Points, in no order, along strands that fork, close into loops and pass close to each other.
In the rows, zero is written as 128.
Two points are linked if the straight distance between their rows is under 110. Some points are linked to none.
nov: [163 130 102 108 134 130  80 118 133 135 122 118  97 139 146 147 117 105
 164 131 123 166  80 120 113 116]
kez: [138 111 105 135 102 125 109 111 140 125 126 134 140 159 124 179 109 119
 161 161 118 124 144 167 134  94]
dufon: [114 145 132  72 152 113 144 146 153 115 137  97 128  88 144  85 156 114
  95  75 144 113 142 120 132 157]
sato: [ 92  98 124 116 127  82 158 108 143 147 148 111 133  99 135 146 174 208
 116 182 143  93 179 169 135 125]
buv: [ 99 106 162 135 144 111 145 151  96 132 138 143 103 110 141 147 134 184
 125 143 104 138 116 104 125 120]
nivim: [109 126 144 143 112 146 183 131 134 123 121 185 162 156 105 121 131 161
 107 141 102  73 168 157 159 118]
valek: [ 99 133 187  68 158 123 146 150 128 104 144 143 129  87 122  86 152 108
  98  60 129  86 131 100 137 139]
zof: [149 126  89 146 134 113 131 120 137 163 132 161 183 120 119 115 118 135
 160 132 106 147 116 101 122  92]
nem: [ 99 144 157 170 129 170 118 119  99 131 122 181 193 162  58 113 117 103
 126 116 113 102 138 131 141 107]
rimu: [147 103  97 116  91  98 144 109 138 158 149  86 130 109 154 146 137 125
 138 180 134 100 178 156 129 122]
bafu: [118 166 128 136 160 110 170 173 126  70 102 116  66 111 173 115 148 223
  79 108 152 197 132 122 131 165]
Zas: [144 150 113 156 112 165 114 121  90 142 131 140 186 123  95  64  98  33
 121  80 142 110 131  79 132 130]
Rira: [127 121 109 111 147  84 154 142 147 144 131 195 131 115 151 144 112 220
 138 124 100 135 126 120 127 103]
bufeg: [107 153 129 131 134 119 135 139 160  94 105 148  95 149 138 186 128 183
 130 132 142 157 129 180 146 115]
kudel: [130  91 118  84 127 129  98  59 182 128 127 122 135 152 107 173 174 119
 149 161 156  88 126 177 132 107]
Fabo: [144 130  86 144 117 121 124  84 137 168 141 117 224 108 105  63 129  75
 131 130 137 114 144 105 120 116]
Vur: [ 82 144 151 118 148 131 114 119 140 111 132  98 154 117 109 131 159 124
 113 112 160 126 126 165 135 126]
nevob: [144 127  81  66 142  95 120  86 186 136 141 108 146 108 134 106 166 111
 133 122 156 125 122 127 118 118]
pum: [116 147 132 159 155 132  98 134 138 119 111 166 152 153  98 144 108 142
 150 114 121 175  83 131 133  97]
duv: [140 147  84  91 156 103  96  99 176 129 133 114 154 111 132 108 147 120
 134 101 156 180  82 119 119 115]
sono: [126 165  97 116 142 102 163 154 184  78 110 121  98 144 159 166 138 186
 121 127 158 142 152 194 152 138]
Roluv: [151 105 134 128  92 125 206 147 126 147 146 156 129 121 152  88 127 135
 101 143  89  56 205 136 137 156]
Depat: [100  59 134 108 113  76 119 154 114 140 134 132  61  92 160 212 124 191
 160 188 112 116 140 141 118 133]
madu: [100 129 160 138 143 127 175 162  80 108 132  94  81  76 165  68 156 187
  65 103 140 143 143 100 117 190]
Zega: [ 98  66 129 162 114  94 146 166  94 149 107 150  60 107 161 196 106 210
 162 202  97 132 149 136 126 139]
Sibar: [197 122  86 122  96 161  59  68 136 134 120  88 101 156 125 121 122  43
 148 134 137 136  88 124 102 135]
tado: [189 103  81 134 101 139  64  78 131 145 114 109  88 150 145 146 100  77
 190 166 122 160  96 124  92 125]
dufi: [123 179 101 140 147 129  92 136 122 130 133  72 158 103 141  62 118  73
 121  86 163 170 112 104 129 156]
dadip: [113 109 111 103 126 117 129  89 176 113 130 151 140 150 124 184 148 147
 153 160 142  97 143 201 146 102]
Vanu: [121 191  92 132 161 107 150 173 170  74 110  95  84 123 163 131 137 201
 108 120 160 191 156 148 142 151]
Rukiv: [118  96 167 137 127 143 128 136  87 150 152 143 142 111 109 117 109 101
 126 125 100  95 119  95 115 125]
ran: [167 124  88  45 143  86 105 117 175 142 152  85 102  89 168 101 158 115
 123 126 131 131 109 109 102 135]
vam: [128  95 170  82 107 151 131 120 129 113 142 131 128 146 118 149 136  68
 119 105 113  50 145 138 141 123]
Tivek: [ 64 144 160 159 140 147 142 118 126 103 125 136 162 136  75 132 158 149
 106 120 154 106 135 175 151 120]
rero: [ 59 100 182 170 147 126 128 145  72 138 114 142 110 115 104 153 134 206
 130 155 111 155 104 122 116 124]
Taz: [ 91 115 134 130 120 120 158 137 125 115 133 109 101 119 146 161 153 196
 108 149 142 105 172 177 132 136]
kidig: [126  95 121 183 103 119 150 160  91 163 123 151 103 137 149 177  89 176
 158 199  77 121 151 147 119 120]
zezi: [ 77 123 175 179 122 150 116 148  92 103 106 130  92 164 106 203 134 163
 148 163 132 133 142 178 142 119]
Puse: [ 69 110 151 171 156 124 148 151  73 139 103 190 123 120 124 137 113 245
 145 159  85 161  94  85 109 108]
zemam: [ 76  81 159 122 136  94  81 126 102 154 139  58  96  83 129 161 152 136
 153 184 147 162 110 118  94 128]
duso: [ 99  68 143 107 131  73  95 143 110 147 137 102  64  80 151 193 133 176
 167 195 138 160 114 108  98 109]
rosot: [177 128 128 118 112 135  94 148  95 158 151 112 120 111 148  98  96  52
 133 104  94 144  80  69  99 138]
lufef: [145 191  95 215 114 149 133 139 105 141 106  76 159 137 114  98  92 111
 139 130 154 196 140 128 123 145]
viv: [184 149  83 115  91 174  71  90 128 123 121  60 117 161 127 125 114  37
 123 130 154 131 128 134 137 141]
Potur: [131 131 143 152 123 162 146 136 105 141 121 180 198 137  75  79 102  73
 121 101 108  91 155  93 143 130]
biv: [162 129 127  88 136 133  60 108 144 115 123 126  81 140 128 145 139  77
 155 103 127 169  42 107  91 131]
Toli: [193 115 124 118  89 125 156 157 109 156 158 123 139 117 144  93  94  76
 116 116  87  88 165  87 115 139]
kigu: [186 153 114 121  99 127 173 155 127 139 145 116 143 116 151  56 108  89
  99  91 109 109 185  90 126 164]
duz: [141  91 170 138  88 152 198 153  81 155 142 167 131 128 142  90 115 100
 108 143  63  51 181 101 131 143]
keli: [ 71 104 161 170 126 118 114 144 119  96  93  99  69 130 124 206 136 177
 148 178 143 141 162 172 138 144]
dovi: [120 196 123 210 123 166 125 148  92 129 116 117 153 148 103 102  82 114
 133 103 134 193 105 108 127 135]
zil: [128 111 188  82 143 148 140 132 134 118 148 154 135 123  97 107 143  62
 107  68 121  61 137 110 147 136]
bop: [154 102 157  63 137 106 149 140 153 115 148 215 111 139 138 148 117 139
 140  90  83  78 115  99 119 112]
lutat: [ 83 131 163 108 152 102 137 149 128  97 124  89  76 100 134 162 169 202
  86 135 160 134 152 149 130 143]
dalim: [113 184 115 164 154 154 101 118 157 111  88 139 155 170  94 144 125 127
 143 109 160 195  99 151 148 111]
kovo: [ 80 167 114 133 163 133 108 103 150 110 115 109 178 117  99 102 162 107
 122 104 200 147 119 164 142 126]
kog: [162 131  93 119 113 139 110  77 144 147 140 108 174 134 108  93 122  67
 134 115 146 121 125 118 127 126]
relug: [112 126 151  93 159 121 112 131 157  88 124 153  97 146 130 191 138 151
 129 117 132 125 105 162 139 108]
soden: [181 147 138  74 145 112 131 147 157 110 129 177 116 143 137 127 105 105
 127  71  99 117 110 105 133 113]
gado: [174 143 115 143 118 130  87 151  98 149 132  89 114 133 148 124  88  78
 140 122 112 181  87  95 101 131]
nuv: [121 141 145 136 123 160 114 107 127 108 125 148 163 164  85 135 111  88
 122  98 134 105 124 145 150 108]
lok: [100 141 183 151 141 154  98 154 108  85 103 147  89 176 101 199 112 142
 151 134 133 168 100 157 145 112]
zego: [102 129 138 201 140 137 183 159  67 139 100 196 110 135 150 113 108 222
 131 140  81 178 103  94 118 125]
nin: [ 67 115 181 153 137 158 180 126 126  97 115 179 135 150  89 149 159 179
 102 126 122  88 148 178 160 127]
rurof: [130 135 117 218 105 148 156 158  98 143 106 155 128 160 134 145  94 177
 147 176 100 158 142 144 138 131]
taki: [127 127  98 123 149 101 137 116 161 148 128 195 187 123 130 118 124 188
 145 129  99 135 120 108 136  89]
Funu: [142  90  92 136  99 133 113  88 150 159 133 172 176 169 108 179 116 105
 167 185 110  75 131 168 134  89]
kamo: [185 120 130 120 115 133 118 138  88 173 167 130 151 110 133  79  95  35
 122 103 105  98 131  49 100 128]
duba: [148  82 151  69 124 126  73  91 128 146 148 119  86 122 130 134 139  71
 151 114 106 126  52  92  91 120]
sanek: [ 89 142 149 170 154 130 179 145  95  99  98 134  84 124 152 137 146 234
 103 137 142 177 122 123 137 156]
vus: [203 157 100  95 122 137 130 126 168 116 129 163 152 156 126 104 103  75
 116  77 123 111 134 102 148 127]
midog: [133 140 132  81 123 134 140 134 164 118 146  87 141 114 135 101 145  89
  91 105 141  73 161 140 143 145]
pes: [119 100 159 104 139 121  87 103 109 136 153 117 129 106 104 125 126  85
 134 117 122 124  77  92 103 117]
Tulaz: [107 160 144 170 146 149 116 146 123 105  95 185 121 179 102 176  97 179
 148 126 118 178  92 134 143 105]
vugu: [116 105 149  82 145 122  84 103 148  96 121 110  78 140 129 183 158 124
 145 131 146 125  87 156 120 119]
Daviv: [141 114 120  91 132  99  96 142 137 135 140  60  65 122 169 178 138 136
 141 154 132 148 128 135 115 132]
vafu: [149 129 119 143  83 138 214 139 140 134 123 178 147 162 133 107 115 147
 103 146  98  69 195 142 154 128]
bag: [160 157 113  78 136 105 118 157 160 113 151  71 103 108 174 106 134 113
 103 103 134 141 123 117 123 157]
voti: [163 150  72 110 147 127  68  78 176 134 125 112 132 115 126  82 131  78
 151  84 153 195  51  96  94 119]
razu: [141  94 141  99  96 157 129  88 118 142 145 116 163 137 108 123 145  51
 121 128 136  36 160 146 141 115]
sisur: [131 166 152 173  99 183 185 171  73 106 110  90  98 119 153  62 134  91
  59 101 123 118 158 127 140 200]
Tisez: [109 103 139  76 144 135  79  74 174 108 128 105 116 129 117 155 177  94
 139 141 164 109  97 169 132 125]
gir: [ 63 125 170 143 158 123 134 150  96  90 118 100  70  97 126 144 155 209
  91 125 164 167 116 110 125 150]
dal: [124 119 115 108 155  83 144 149 139 126 134 136 101 101 157 143 130 204
 143 138 127 155 119 120 118 110]
surep: [138 162 109 146 116 156  90 102 106 140 129  86 179 118 107  69 110  32
 123 104 169 137 128 114 133 140]
vazar: [209 175  91 112 105 145 135 162 144 124 129 132 155 155 142  76  87  65
 103  76 132 112 150  80 142 152]
dig: [147 130  97  70 124 116 116  92 181 121 140  81 146 124 134 113 167 107
 108 132 165  90 154 161 139 135]
dasif: [150  82 114 117  88 134 122  90 131 166 150  89 156 116 129 129 143  82
 131 178 124  74 169 151 126 117]
sem: [127 116 115 104 111  91 178 118 156 148 148 101 157 116 135 118 158 150
 105 159 127  70 182 168 141 131]
Vage: [134 137  87 171 128 111 121  91 132 180 134 123 219  98 103  75 112 117
 152 141 130 154 120  90 110  92]
muzem: [133 188 117 170 136 143 129 155 107 136 122 112 150 119 134  59  97 100
 112  72 139 168 116  94 129 151]
zem: [119 168  81 153 143 147  88  88 160 121 107 118 179 149  83 125 135 106
 147 120 188 173 105 147 129 118]
Tilo: [143 101 179 140 112 143 172 164  84 148 147 179 120 133 135 113 113 112
 113 121  78  92 140  98 126 135]
loga: [111 124 125 220 123 157 199 157  72 134 107 171 113 161 155 114 113 209
 127 166  91 161 137 135 132 153]

How many points has the smallest loop of links through each point below? Write - if it is on no loop.
bag => 6
razu => -
muzem => -
kigu => -

A piece is two or more points that can be reached from each other along the links. Count, over all rows, the pieces, the separate loops (a circle has one, a figure eight two, a Y none), the forks (points with three links) and the tips (points with one).
pieces => 3
loops => 1
forks => 4
tips => 8
